A landscape with many valleys, sampled at points; each row gives a point and its height.
A ball rolls from a point to the lowest of its 2 nearest points, and stops where none of them is lower. Distance is the straight distance between rows; heights are no part of it.
Suse: [130 126 136 133 189 142 143 127  78 109 118 102 128 115 137 142 152 112
 129 124 123 105 111  53  89 134 180  97 161 173]  h=3.40
Pazol: [114 132  94 130 129 124 113 146 172 115 127 114  89 120 148 150  91  96
 113  95 128 178 143  75 150 111 188 121  68 173]  h=5.34
neriz: [ 94 155 127 182 126 161 166 136 109 128 114 145 167 111  97 130 146 171
  87 152 145 127 143 125 123  79 139 110 177 177]  h=2.50
zibaf: [125 128 103 138  92 126 122 105 109 146 154 147 126 132 143 131 112 150
  98 156 180 179 133 103 178  86 153  85 102 102]  h=4.63
zonis: [138  99 146 162 141  81 149 126 119 147 152 130 181 139 123 135 144 109
 125 131 182  67  90 132 134  83 117 110 135  68]  h=3.30
gan: [129  68 135 152  70 156 115 152 128 143 155 181 152 137 154 142 111 211
 142 154 103 184 110 164 170 113 129 138 131  60]  h=4.09
tig: [145 107  86 168  86 146 125 141 174 161 123 151 125 159 149 125  87 151
 115 190 130 154 131 102 143 119 110  82  95  97]  h=6.92
rup: [181 124 109 129 140 102  85 147 148 132 108 133 147  73 145 104 154  72
 140 145  78 122 124  61 119 147  80 119 135  94]  h=2.46
Lig: [122  79 119 189 136 125 117 164 168 121  72 155 137 178 102 132 114 127
 100 189 114 145 150 100 144 106  86 141 137 111]  h=2.51
ziz: [113 163 109 114 175 105 131 140 120 169 152  88 126 114 136 135 111 139
 129  65  72  86  98 117  93 112 153  72 193 153]  h=4.29
kuz: [147 131 175  99 129  92 113 125  95 128 157 108 138 128 142 108 126  98
 144 133 175  69 133 123 103 150  92 119 127 119]  h=4.37
kiko: [124 195 120 105 114 152 113 146 139  99 163 101  94 140 119  95  97 111
 142  90  65 130 174 147 119 149 155 122 120 171]  h=5.11
sovol: [155 101  92 105 102 159 113 153 176 150 108 119 110  97 162 103 107  90
 124 159 104 137 103  82 126 185 108 111  76 114]  h=1.39
Kekub: [110 155 125 105 106 146 114 151 144 105  79 123 117 167 146  81 139 109
 130 167  63 129 187 130 130 188  61 125 139 122]  h=3.56
rore: [151 134 123 150 115 145 100 152 136 124 133 117  98 122 125 113 101 105
 162 159 133 123 147 103  81 138 147 128 107 165]  h=4.47
Savo: [131 192 115 120 117 136 143 145 149  75 132 115 112 142 106  92  99 126
 122  84  60 146 189 172 132 141 149 159 103 165]  h=5.03
Tekom: [ 80  96  85 110 147 139 126 104  80 133 100 145 124 179  90 147 142 102
  94 135 181 160  99 119 153 103  95  84 148  89]  h=4.83
zif: [143 133 140 131 123  97 119 120  89 142 178 100 150 127 139 120  83 140
 181 125 153  59 105 118  75 115 153  86 107 149]  h=2.42
tum: [138  92 148  84 145  92 119 108  67  96 125 136 157 162 108 116 172  57
 133 156 186  72 111 110 139 142  81 109 131  81]  h=3.95
fidu: [ 95  86 169 144 120 178 123 147 133 108 113 183 143 116 115 116 169 141
 109 178 139 151 123 164 135 153 101 208 161 129]  h=2.43
pogim: [159 100 128 128 168  65 114  88  72 128 113 118 202 102 129 123 181  67
 106 123 106  83  92  69 116 156 161  86 123 105]  h=5.86
kapu: [155 115 143 138  76 157 106 149 134 140  67 146 155 157 107  95 160 169
 196 156  92 143 160 167 116 162 109 193  95 134]  h=3.48
rini: [126 165 110  64 108 132  82 125 142 132 146 110  78 146 170  88 130  69
 120 118  90 122 142 110 156 191  96 114 124 109]  h=4.43
Zofas: [141  77 150 186 172 117 138 166 186 129 103  92 140 125 112 148 165  71
 117 142 144 119 123 108 142  89 147 157 174  80]  h=2.02
kabal: [132 164 116 114 100 144 123 134 144 134 121 122 114 183 134  87 104 167
 132  94  73 166 141 194 127 150  89 152  98 102]  h=4.59
Kazit: [161 128 130 136 141 110 106 180 164 125 111 125 129 135 148 120 137  99
 138 110  56 109 158 128 112 143  77 115 175  88]  h=2.22
Pogu: [ 79 228 131  81 144 129 168  88 106 151 162  72  93 143 133 123 129 137
 121  83 109  76 119 162 139 146 149 105 176 171]  h=2.59
maz: [133 106 158 175 122 163 119 128 121 139 165 173 142  61 113 134 148 146
 152 180 173  89 115 168 118 144 160 197 156 162]  h=3.96
Subi: [119 196 172  77 124 157 142  89  63 102 154 104 128  95 139 103 179 105
 129 123 175  70 147 123 120 141 133 141 149 162]  h=1.40
Fuvob: [119  96 152 161  94 152 140 156 138 143 174 181 157  97 133 158 121 183
  98 176 143 187 138 157 175 100 172 135 167 137]  h=7.60
redeb: [138 126 151 120 137 103 147 129 166 152 151 105 115 138 126 169  76 137
 135  76 129 131 130 166  96 101 103 115 138 121]  h=4.67
reve: [190  69 128 193 134 107 111 180 188 141  89 129 135 146 118 156 119 123
 163 128  90 123 143 135  99 117 125 141 140  90]  h=2.80
sef: [175 136  95 129  57 153 123 134 165 145  98 130 119 159 146 112 109 158
 171 110  92 134 143 164 136 138 144 145  29 113]  h=3.98
gomin: [136 124  89 108 112 138 116  98 104 149 137 133 138 141 141 106 148  50
 102 185 168 111 111  63 101 159 146  77  82 130]  h=6.48
Mipa: [114 121 121 163 124 130 148 138 143  82  95 135 149 104  85 112 101 170
 133 145  99 187 192 185 132 151 165 204 106 177]  h=3.92
Kiz: [177 142 144 167 133 114 127 165 121 131 147 121 140 103 138 109 141  87
 161 150 115  40 143 129  73 111 129 113 156 102]  h=4.94
veme: [148 151 148 102 117 153 142 131 135 135 117 122 125 181 122 114 123 160
 163  89  76 146 133 200 120 152  64 158 143  87]  h=4.75
Zelut: [117 115 133 120 128  79 155  95  91 145 154 123 172 145 128 132 131 157
 104 120 203  81  81 145 134 105  97  81 140  98]  h=3.55
masu: [193  73 130 208 117 118 125 162 165 162 111 154 136 149 122 148  96 159
 171 138 128 120 127 150 110 102 128 148 129  83]  h=3.20
rulaz: [ 82 211 136 101 147 140 158 126 146 121 154  95 101 145 108 128 124 118
  93  58 110 158 149 161 150 133 142 133 133 160]  h=5.69
kes: [140  90 180 152 138 137 119 108 104 138 153 163 133  76 111 126 150 127
 142 179 210  87 113 147 136 142 125 193 134 138]  h=4.10
kove: [ 70 141 123 102 105 175 116 146  88  71  89 160 133 158 117  76 159 132
  98 169  94 149 141 158 143 169  66 161 142  93]  h=3.00
Vek: [105 140 128  99 147 114 118 128 160 127 157  92  83 135 125 159  82 102
 117  48 115 162 148 110 149 114 173 131  92 173]  h=5.48
makug: [177  93 179 124 100 147 113 122 120 139 116 148 125 104 125 124 135 162
 189 130 148  99 122 188 108 152 128 200 117 108]  h=4.36
lak: [150 144 110 131 166  97 105 163 161 147 121 110 133  88 140 123 150  98
 122  76  55 124 137 106 124 124  97  99 193 112]  h=2.68
Bafu: [123 145 156 142 133 147 159 141 158  82 101 123 132 110  96 126 118 140
 143 136 111 182 177 172 114 151 122 200 141 176]  h=4.05
Tozef: [135  85 162 149 187  83 155 148 165 140 114  85 138 114 117 171 166  85
 121 111 156 117 119  97 133  96 146 137 164 106]  h=1.46
Rab: [129 101 120  80 161  80 175  79  71 104 116  89 153 163 111 151 175 118
  79 115 185  86  89 127 147 152 106 102 150 129]  h=3.42
dipa: [101 136 132  70 157 111 179  59  83 126 107  92 125 141 123 154 170 137
  69 102 186 111 102 128 133 145 114 106 145 146]  h=3.15
biva: [122 115 122 165 184 107 187 128 152 142 100  71 145 123 130 178 189 107
  78 104 136 102 113 101 124  87 155  99 173  94]  h=2.13
bovuz: [ 81 201 125  77 146 124 133 130 134 152 150  82  82 148 126 114 129  97
  96  64  86 146 149 122 158 164 148 108 177 157]  h=5.83
sefo: [172 135 134 110  63 165 100 136 137 154  91 128 140 169 124 103 147 168
 190 126  94 137 135 171 117 150 114 169  70 110]  h=3.74
zes: [122 168 174  87 140 143 156  87 134  96 161 115 117  78 109 166 137 148
 189 138 146  82 112 166 106 106 158 181 137 195]  h=1.77
mal: [143  96 154 138 105 113 167 108 158 155 148 152 142 113 129 183  88 196
 152 104 146 159 110 193 130  79 112 135 141  93]  h=4.32
Dap: [154 143  96 150  81 143 116 136 163 117 116 136 103 135 157 122  84 138
 139 123 121 149 146 141 136 123 148 134  42 126]  h=4.14
gilu: [140 104 115 150  97 133 113 140 143  98 104 204 100 119 154 137 125 152
 131 124 145 197 148 137 203 130 157 185  43 120]  h=5.22
Disov: [128 147 107 103  93 145 121 158 175 119  75 101 112 175 149  90 122 128
 125 147  42 136 160 133 142 198  85 128  75 114]  h=3.87
zovu: [108 195  88 135 112 113 121 127 122 115 149 189  98 126 150 137  94 146
  90  64 129 164 145 139 169  94 159 106  59 149]  h=6.57
Fuv: [141 118 132 217 124 138 115 161 136 141 108 168 169 130 101 104 126 127
  97 202 136  90 157 129 131  97 118 153 165 150]  h=3.09
fosa: [133 111  99 169 173 124 137 143 104 137 110 118 148 119 129 146 145 110
 106 121 122 114 114  50  94 113 181  84 165 145]  h=3.72
fufe: [191 140 150 120 124 156 141 134 155 109  92 120 125 131  89 148 114 151
 207 104 107 141 178 184  98 173 154 212 136 147]  h=4.68
zedu: [108 192  77 153  68 136 116 128 121 125 154 160 125 116 154  73 106 172
 102 127 115 139 139 180 132 107 149  94  84 126]  h=6.82
Bako: [112  87 141 168 156 139 133 168 156 109  71 152 120 170  99 148 131 118
 112 152 132 174 140 124 139 114  78 156 155 110]  h=2.45
vuli: [181 139 118 128 101 146 121 129 154 109  86 130 138 138  88 129 105 166
 194  94 103 153 168 185 118 161 186 230  89 144]  h=4.81
por: [145 117 136 200  99 146 116 141 120 160 149 178 173 114 126 112 126 149
 118 173 154 101 127 147 127  84 122 147 153 119]  h=3.39
kol: [135  86 162 171 124 149 124 151 145 119  55 154 137 153  89 117 149 160
 156 164 104 147 163 157 133 165  98 199 130 133]  h=3.11
zar: [108 153 155 102 129 147 164 109 151 122 158 124 123 106 121 152 125 149
 113  88 141 168 123 183 123 110 126 172 118 147]  h=1.33
par: [110 139  98  94 144 143 118 141 112 122  94 131 112 166 115  96 162  80
  94 149 139 138 140 103 120 141  83  92 160 122]  h=3.73
movar: [ 91 135  86 106 134 108 121 106 123 142 124 106 104 148 155 144 119 120
  75  93 164 177 133  98 155 119 161  73  91 134]  h=6.40
toket: [108 170 173  83 113 135 141  99  87 127 174 121 140  88 145 107 175 134
 119 138 169  67 117 166 110 131  99 143 144 133]  h=1.66
Timo: [ 77 167 130 116 124 149 165  89  92 108 149 116 125  93 137 141 143 174
  92  95 160 130 110 142 140  99 185 116 118 169]  h=4.95
poro: [102 140 158 115 145 160 159 127 138 102  97 155 135 130 105 126 194 108
  98 150 154 145 131 140 134 121  79 157 177 131]  h=2.34
dezan: [138 158 123 121  95 126 101 116 127 128 166 111  91 128 148 102  86 128
 143 102 126 112 140 151 114 122 145 129  71 132]  h=4.28
vekik: [131  90 158 155 170 101 163 136 151 145 111 115 118 125 107 208 124 119
 124 107 176 146 125 102 121 102 136 134 153 143]  h=2.04
gide: [144  81 131 156  85 142  98 128 136 126 129 181 112 123 146 141 116 170
 133 167 153 202 133 134 216 110 156 162  81  94]  h=5.07
tevu: [124  90 145 136 105 102 134 117 119 158 175 154 154 119 140 157  93 199
 136 131 169 149 100 164 162  68 107  94 138  76]  h=4.08
pivi: [122 175  92  96 153 144  76 121 115 133 167  93 119  86 143  86 117 108
 159 115  58 105 107  68 110 142 152  80 130 173]  h=5.41
kodek: [157 112 162  83 130  80 108 118  88 107 146 123 157 151 143  97 155  55
 142 159 175  67 126 106 119 167  97 108 126 101]  h=4.18
met: [152  95 114 128 102 149 109 152 173 137  92 126 101 148 150 119 114 107
 131 169 115 145 123  89 115 171 102 135  85 105]  h=1.90
segaf: [ 90 131 112 159 107 129 141 136 154 107  87 130 130 164 119  95  98 154
  85 161  89 187 180 146 134 130 108 128  86 136]  h=3.27
Dup: [123 134  70 140 113 140 125 135 131 159 124 141 146 141 140  96 131  90
  97 192 137 119 116  64 107 146 120  63 109 121]  h=6.66
varu: [101  94 173 144 132 159 150 162 130  97  72 162 153 149  96 126 169 160
 137 160  94 149 132 164 147 154  69 206 152 103]  h=2.79
rifud: [105 156 137  98 158 117 183  71 101  82 148  62 123 136 140 159 123 197
 123  87 159  75  87 116 141 122 170 108 125 188]  h=4.77
tutek: [114  84 141 130 117 102 135  98  89 159 170 162 177 129 130 142 122 170
 112 145 206 117  97 127 174  81 116  87 145  87]  h=3.81
Digev: [190 134 177 124 118 165 126 119 128 117  99 135 110 106 119 128 143 146
 209 135 140 105 166 190 106 172 120 206 147 131]  h=4.49
Dusoz: [123 197 102 118 107 125 119 129 112 105 164 204  92 126 136 109 101 136
 103  59 107 118 145 152 142 117 142 143  50 152]  h=6.60
Pamos: [146 122 133 163 115 131 110 128 121 140 139 136 122 132 126 114 111 106
 134 163 175 125 135  88 102 125 140 117 111 139]  h=4.42
meref: [138 101 134 128 193 134 146 121 107 129 137 105 137 121 144 135 108 143
 194 120 123  83  99 106  81  91 199  96 150 199]  h=4.65
Tuki: [163  69 135 158 131 119 101 180 176 137  63 128 116 169 127 157 131 122
 158 123  67 140 131 110 118 139  92 146 129  84]  h=2.29
logeg: [123 130 159  87 167 126 173  71  67  79 117  81 121 117 124 143 157 114
 108 128 191  80 122  81 121 163 160 136 133 178]  h=2.69
zome: [145  96 145 147 117 161 106 139 156 117  89 136  86 154 122 121 125 116
 141 159 150 169 150 112 134 152 114 173  98 125]  h=2.38
Nake: [160  83 162 133 120  93 147 122 168 146 141 114 127 136 122 186  74 166
 165  87 149 124 124 176 111  94 107 137 128 104]  h=4.50
feran: [130 130 116 150 109 111 132 125 125 166 156 140 130 145 140 137  96 161
 123 127 162 159 126 135 133  85 124  70 127 101]  h=4.35
dit: [ 85  94  77  93 157  98 117 117  69 134 101 133 110 185  88 149 147  60
 104 132 145 123  80 120 142 120  84  82 150  77]  h=5.02
Mitok: [167 122 101 112 133 119  97 135 157 150 126 137 139  67 141 110 122  71
 136 152  91 123  92  49 106 163  98 104 101 117]  h=2.01
tepuv: [164 122 124  89 139  54  71 125 134 167 173  95 138  86 132 125  89 118
 161  74  80  86 101 103 125 155  95 104 128 115]  h=3.31
gutu: [114 156 167 133 130 165 165 129 108 122 127 153 145  89 114 122 199 124
  95 164 163 103 133 133 109 123 114 154 182 154]  h=2.03
tifud: [171 136 120 134 158  83  85 140 132 136 136 106 158  70 154 103 155  66
 149 109  75 107 124  84 127 123 107 110 158  78]  h=2.85
nonof: [138  90 123 163 154 101 113 139 130 156 132 132 141 116 134 154 133  86
 120 142 148 125 124  59  99 117 153 103 126 130]  h=4.11
Bona: [ 91 167 126 122 121 135 129 147 119  98  77 140 128 167 125  68 148 138
 109 176  79 125 173 158 132 162  41 119 150 103]  h=3.28
nanaf: [131 179  89 103 167 118  87 113 113 158 135 108 126  76 123 115 117 122
 132  89  61 128  97  54 123 136 122  83 151 161]  h=5.58
pupiz: [114  83  87  71 169  77  97 118  91 126 102 120 132 147 121 141 166  34
 112 123 110 121  95  94 149 146  88  86 152  82]  h=5.27
kufe: [139  91 101  85 167  66 100  97  77 135 111 128 166 126 129 118 176  42
 103 127 104  99 100  83 128 169 115  75 142  96]  h=5.54
bufid: [ 90 149 133 102 117 117 175  68  89  91 160  96 136  96 147 170 137 208
 104  96 180 109  87 142 159 108 175 119 112 177]  h=4.87
nager: [156 114 180 110 112  97 110 109 105 125 154 101 118 122 135 105 105 132
 157 132 191  89 126 140 113 147 110 157  98 138]  h=4.34
Lireb: [181 103  96 203  75 140 123 147 168 161 115 159 141 137 135 136  72 169
 152 202 122 140 149 108 138 119 139 107 102 127]  h=7.08
gebe: [167  85 155 211 141  99 125 151 138 153 146 132 166 146 131 118 130  96
 134 158 153  78 117 130 130  87 137 138 137  65]  h=2.99
Faf: [101 101  58  86 139 109 106 102 143 159 122 109 114 131 144 134 128  83
  79 110 134 174 109  69 143 146 144  73  96 125]  h=6.21
Milu: [ 84 124 126  89 101 182  95 127  86  75 109 156  98 144 111  85 164 103
 102 153 144 158 120 137 155 153  90 163 107  84]  h=2.77
Sima: [159  68 148 178 110 132 115 144 141 154  99 156 131 167 128 160 106 164
 177 121 126 127 107 155 131  95  91 145 125  57]  h=3.50
ref: [ 95 221 137  85 131 139 162  95 139 141 186  84 107 133 105 131  95 147
 142  73  94  96 115 199 123 111 147 122 156 163]  h=2.35
Gegos: [125 113 124 121  97 111 111 119 115 137 163 172 121 114 149 140 109 173
 106 146 161 201 122 128 209  80 161 114  89  88]  h=4.84
zikir: [128 168 159 131 155 143 170 145 161  99 108 113 117 110  97 155 138 113
 136 128 129 145 168 136  98 131 108 161 170 183]  h=4.19
nezar: [110 157 143 174 126 161 157 120  95 137 140 157 154  98 107 127 171 145
 108 161 166  92 119 120  99  95 141 131 173 162]  h=2.27
rigu: [113 145 146  79 189 133 181  87 115 100 148  63 107 138 145 158 120 159
 145  93 119  70  98 101 121 118 179 113 139 203]  h=4.66
sezi: [162 167 107 124 104 145 129 142 147  71 108 129 130 143 102 101  92 154
 169  79  62 139 189 173 118 143 177 206  80 161]  h=4.93
Vaga: [127 104 143 100 144 127 143  78  59 103 107 104 128 132 109 123 164  89
  96 133 218 127 141  85 130 147 159 136 113 164]  h=2.39
nuse: [109 161 180  91 135 125 160  85 135 115 154  92 111  91 116 169 142 138
 141 110 161 116 119 155 118 114 124 168 123 182]  h=1.58
fami: [126 134 149 118 195 159 176 116 131 114 129  90 116 115 129 169 127 140
 171 115 125 106 116 109  93  89 188 125 158 203]  h=4.46
bop: [123 112 116 102 181  64 124 130 120 157 120  88 145 111 136 147 159 100
  98  78 116  99 104  97 123 131 122  79 168 104]  h=3.57
rut: [ 96 111 153  63 128 157 107 107  98  85 116 136 100 147 119 107 155  86
 107 129 178 161 128 135 154 139  96 166 106 103]  h=2.57
fesim: [141  63 146 138 154 138 105 153 158 119  77 145  83 159 119 153 127  95
 137 145 154 168 135  90 132 152  98 174 129 106]  h=1.98
mobub: [121 146 161 135 128 155 155 102 120 117 165 136 138  67 112 149 135 160
 170 145 151  81 104 167  81  91 155 150 148 175]  h=1.95
tete: [141 164 147 147 123 146 146 130 105 132 169 129 143 103 124 123 109 145
 176 130 148  58 112 158  67  85 144 110 139 147]  h=2.15
lafi: [115 169 150 123 173 147 181 115 150 111 118  84 110 121 106 193 140 141
 137 110 120 125 128 122  98  97 148 130 170 193]  h=4.33
resu: [120 143 108 115 184  54 144 122 117 171 140  75 146 109 145 147 120 141
 112  62  84  64  75 120 118 123 141  77 182 122]  h=3.99
soti: [ 94 138 166  79 103 158 125 116 101 112 164 144 126  95 149  82 181 124
 108 142 158 115 113 173 124 143 108 163 138 122]  h=1.88
Zon: [170 125 114 171 144 146 100 169 137 117 126 126 116 104 118 114  99 113
 197 170  98  86 143  99  66 130 164 125 144 171]  h=4.62
zut: [140 103 134 127 148  94 114  97  72 130 128 131 182 123 129 131 157  75
 118 156 148  82  97  44  93 173 180  85 111 142]  h=6.13
lomi: [146 108 155 162 101 164 141 139 148 124 152 175 147  78 119 132 150 174
 156 164 126  95 121 200  88 134 142 189 164 139]  h=3.78
feg: [159 150 136 148 149  84 132 141 100 153 164  96 164 124 150 107 156  86
 140 124 128  45 126 115  89 115 138  83 149  84]  h=5.12
zit: [118  78 155 174 167 117 161 146 176 137  90 151 124 144 100 190 137 117
 115 135 176 179 137 118 150  86 107 163 164 126]  h=2.48
Losip: [142 100 156 144  96 123 142 127 130 149 186 169 140  79 125 159  91 194
 157 153 159 171 130 172 160  89 186 134 135 121]  h=7.45
dob: [171  99 102 193 105 121 118 137 162 150 138 145 118 116 122 162  61 152
 180 180 139 162 156 106 137 108 170 109 110 139]  h=7.22
bug: [134 102 121 129 176 106 102 125 106 136 149 114 137 106 146 137  91 129
 199 119 113 102  87  60  90 107 196  90 115 183]  h=4.86
ritu: [153 116 101  89 144  76  75 138 148 174 134 115 107 117 155 111 109 106
 138 101  64 114  90 108 123 154  67  98 140  76]  h=2.87
giz: [105 134 116 180 161 123 194 131 137 150  92 119 151 143 113 164 167 136
  60 119 144 123 115 115 130  76 128  91 184 115]  h=2.58
raf: [113 110  83  89 124 156 105 132 117 104  96 142 103 167 115 106 164  51
 111 192 127 128 124  86 134 160  70  96 123  95]  h=3.37
pak: [125 122 112 127 147 124 103 121 109 115 157  94 114 117 152 126  85 116
 183 132 147 122 114  70 115 113 204  95  72 178]  h=5.04
lev: [100 171  96 128 115 108 125 118 126 144 150 132 101 143 153 132  89 140
  86  67 144 184 138 140 174  90 162  93  88 129]  h=6.51
febo: [112 195  96  97 140 141  87 134 135 114 167  96  89 122 135  92 113  95
 138  85  60 109 141  97 141 137 178  99 106 179]  h=5.24
guv: [122 118  97 112 133 115 104 126 142 127 142 105 101 102 158 151  88  94
 131 117 138 145 114  52 143 126 191 113  56 167]  h=5.21
kase: [163  81 195 130 136 110 111 116 110 124 135 142 118 105 114 127 136 124
 175 154 201  87 122 153 128 164 110 195 120 122]  h=4.21
dabo: [168 131 131 170 149 116 112 182 134 119 136 123 138  89 126 112 135  85
 175 148  80  69 148 100  82 117 155 121 164 139]  h=4.78
vugi: [114 136  99 177  92 118 148 136 140  75 108 168 150 104 122 103  85 185
 126 139  80 187 192 170 147 107 180 164  71 163]  h=3.79
Rig: [104 120 164 115 119 149 158 119 162 110 160 147 127  82 132 159 152 154
 131 128 142 169 118 189 120 130 145 206 132 152]  h=1.08
pofal: [146  88 122 176  95 144 129 145 139 144 112 168 130 169 140 151  93 201
 152 136 120 171 118 151 147  94  87 122 122  62]  h=3.76
kize: [120 122 118 109 183  78 122 153 161 170 116  95 122 119 128 156 134 103
 104  60  86 137 107 129 137 103 103  99 183  99]  h=3.14
zib: [ 94 186 135  70 166 123 169  79  98 128 123  69 100 139 133 155 144 130
  86  83 145 107 121 125 139 148 131 109 165 159]  h=2.88
Deto: [ 99  82 127  78 139 100 147  85  52 112 124 130 163 163  94 123 164 102
 108 141 201  93  75 140 154 134  82 109 133 101]  h=3.70
naleb: [113  90 152 182 110 151 147 144 154 129 134 178 162 110 114 144 117 178
 116 162 143 183 132 162 153 108 129 159 162 138]  h=7.70
pip: [ 79  83 126 139  84 177 111 151 123 109 147 179 151 142 150 116 129 178
 106 149 120 182 110 158 169 131 117 142 130  77]  h=4.38
gidov: [106 126 136 122 123 132 158  96 177 105 178 157 137  73 123 198 145 165
 167 143 126 153 114 204 104 129 179 217 134 171]  h=0.75
lepad: [165 106 129 169  93 114 117 123 141 135 154 139 111 110 132 155  54 172
 176 146 162 171 148 141 147  97 184 128  98 119]  h=7.33
moga: [ 93 178 136  91 153 130 156 113 148 126 150  77  96 146 112 159  99 131
 111  43 111 136 130 138 149 114 172 116 121 175]  h=5.60
Dusam: [136 118 141 173  72 161 121 131 120 121 149 166 142 101 125  89 123 171
 129 153 136 126 128 170 104 124 130 152 129 131]  h=3.61
Neli: [114 131 113 222 138 134 152 150 120 137 105 147 185 128  95 122 143 144
  71 175 136 101 158 112 144  68 139 124 178 165]  h=2.76
naz: [151 183 105 122  84 143 119 135 136 101 122 191 100 136 154  90 128 139
 104  89  87 119 144 165 147 141 125 160  31 124]  h=6.64
lusoz: [ 83 119  99 125 120 141 117 125 102 134 118 160 121 171 108 120 121 126
  95 142 158 159  91 144 147 107  83 103 139  67]  h=4.69
Mon: [ 75  94 163 102 107 176 136 136 122 109 156 169 133 113 144 114 180 132
  96 158 158 131 108 167 128 142 127 173 149 115]  h=2.12
Butub: [ 98 121  70  71 162 109  94 108 122 166 108 100 101 124 133 130 143  84
  78  82 111 175 111  72 130 155 123  86 147 136]  h=6.01
vovik: [130 185 115 120  66 167 103 139 114 113 111 139 112 146 145  46 152 157
 124 153  93 122 142 180 122 158  88 144 102 106]  h=6.72
fekob: [132 126 109 106 129 108 108  95  77 135 146 106 145 128 149 111 139  82
 117 148 155  95 110  55  98 166 170  78  86 143]  h=6.31
dagu: [149  68 133 202 147 130 113 172 167 130 113 107 152 160 115 135 138  91
 128 158 135 108 116 126 151  80 123 158 159  48]  h=2.52
seg: [102 142 128 155 146 121 190 108 141 157 131 132 141 124 128 186 129 173
  93 102 157 156 114 141 128  74 118  90 168 127]  h=2.97
bav: [117 131 129  55 140 114  75 111 148 144 149  95  84 138 145 116 113  79
 118  83  99 148 143  93 173 180 108 122 131 124]  h=4.72
zapu: [150 111 147 106 154  52  93 137 116 127 171  85 168  96 127 141  97 124
 172  82 107  77  90  78 106 149 127 103 121 154]  h=3.13
kad: [128 153 131 114 148 119 139 138 156 160 161  97 114 130 124 153  85 126
 143  72  91 121 133 141  89 121 130 100 162 151]  h=4.55
biniz: [142 154 167 112 153 142 130 150 139 111 126 115 103 123 136 132 141  81
 141 114 123 130 176 115 115 151  95 136 178 153]  h=4.27
sola: [148 112 127 120 139 121 106 179 164 145  88 123 115 183 142 135 124 128
 160 104  47 137 135 136 124 156  65 128 153  75]  h=1.67
Gof: [ 92 153 123 159 137 135 198 128 158 133 126 132 148 117 107 187 114 185
 111 108 124 200 135 157 127  76 141 115 156 166]  h=3.23
Baga: [148 168 107 120  95 135 127 132 153 132 152 114 108 155 126 118  72 155
 141  66  87 141 139 193 110 124 145 132 102 123]  h=4.44
das: [ 50 108  95 111  95 159 107 118  95 125 149 177 125 145 135 114 125 156
  97 141 147 170  83 165 172 114 108 117 131  54]  h=4.53
Luras: [143 112 108  81 122 127  85 146 161 169 113 112  97 170 154 126 108 120
 154 104  47 137 107 121 132 177  76 119 126  69]  h=2.30
Ses: [127 157  83  82 172 101  86  93  91 158 116  98 118  88 130 116 143 105
  97  79  81 143 100  55 135 158 130  88 167 149]  h=5.77
mokik: [151 188 106 125  60 156 111 138 132 101 115 149 118 131 147  64 133 149
 128 122  79 118 162 176 123 150 127 152  62 131]  h=6.67
rivo: [ 95 156  87 173  81 125 140 137 160 120 117 143 140 140 134 100  93 176
  87 170 106 186 173 140 151 109 130  94  81 142]  h=3.46
tubar: [123 151 100 173  76 126 127 152 140 111 144 169 143  97 122 114  95 185
 105 169 103 191 174 147 171  88 172 114  92 144]  h=3.64
gem: [150 120 161  94 111 160 163 139 134 134 105 133 149 157 119 151 143 174
 185  83  73 140 113 205 118 142  68 190 144  79]  h=4.90
fasos: [117 155 129  96 153 124 127 143 124 137 129 109 114 139 127 131 152  95
 100 102 124 136 153  97 110 140 107  95 178 140]  h=4.03
bebab: [121 114  65 151  98 150 133 141 154 150 116 150 131 167 147 108 107 118
  97 192 136 133 109  82 136 130  90  61 103  89]  h=6.80
rigup: [135 177 112  81  91 151 101 137 169 118 121 120  78 165 165  88 133  95
 126 112  57 126 170 130 174 203 103 140  97 116]  h=4.17
Lutek: [129  95 130 117 137 135 112  96  96 120 112 131 108 142 111 120 156  64
 106 165 211 158 137  76 139 144 149 144  94 144]  h=1.99
zirol: [106  92 154 112 122 148 107 104 108 107 121 148 109 121 116 111 156 104
 101 144 205 165 131 121 159 126 130 172 105 121]  h=2.36
Dip: [133 118 148  99 187 105 166  99  79 103 114  84 132 116 139 167 148 112
 112 105 147  90 115  64 108 157 162 105 161 160]  h=3.04
nebis: [145 102 126 125 129  63  98 129 115 156 174 103 158 126 153 136  83 122
 155 116 142  91  99  91  99 140 133  72  94 134]  h=2.78
Pegog: [109 174  94 146  78 148 101 135 111 139 143 151 129 132 151  45 128 170
 108 155 121 124 126 180 110 131 106 106 110 107]  h=6.78
bilop: [ 89 185 116 125 120 154 146 116  94 120 131 107 120 115 127 112 149 148
  84 103 157 145 133 132 118 105 153 108 128 157]  h=5.01
let: [ 94  89 117 182 122 119 141 148 167 132  70 142 142 168 119 120  92 152
  96 194  75 160 178 117 126 127  87 112 103 126]  h=2.98
sepo: [124 163 164 107 133 169 148 109  84 104 119 132 124 102 118 104 192  83
 116 155 181 107 160 105 110 144 116 144 167 164]  h=1.72
Vekiv: [119  86  99  89 118 147 102 107 111 114 110 135  92 169 118 117 132  71
 121 165 166 145 103  90 145 152  91 115  81  78]  h=2.96

Call two points neighbours if one is among the 2 nearest of the other. Go from one point of each pair to the other, from neighbour to neighbour, staying as low as possible. Name the highest point that can't be avoided.
sovol / fesim: zome
ref / Subi: kuz
sovol / Lutek: biniz
sovol / Tozef: zit
Bako / sola: tifud

Where does a ball stop that starts at each point below?
zapu: gidov
kodek: ref
mokik: Subi
bav: Lutek
gide: Tozef
redeb: Tozef
nager: Subi
kabal: Subi
Pamos: Lutek
biniz: Lutek
pivi: Subi
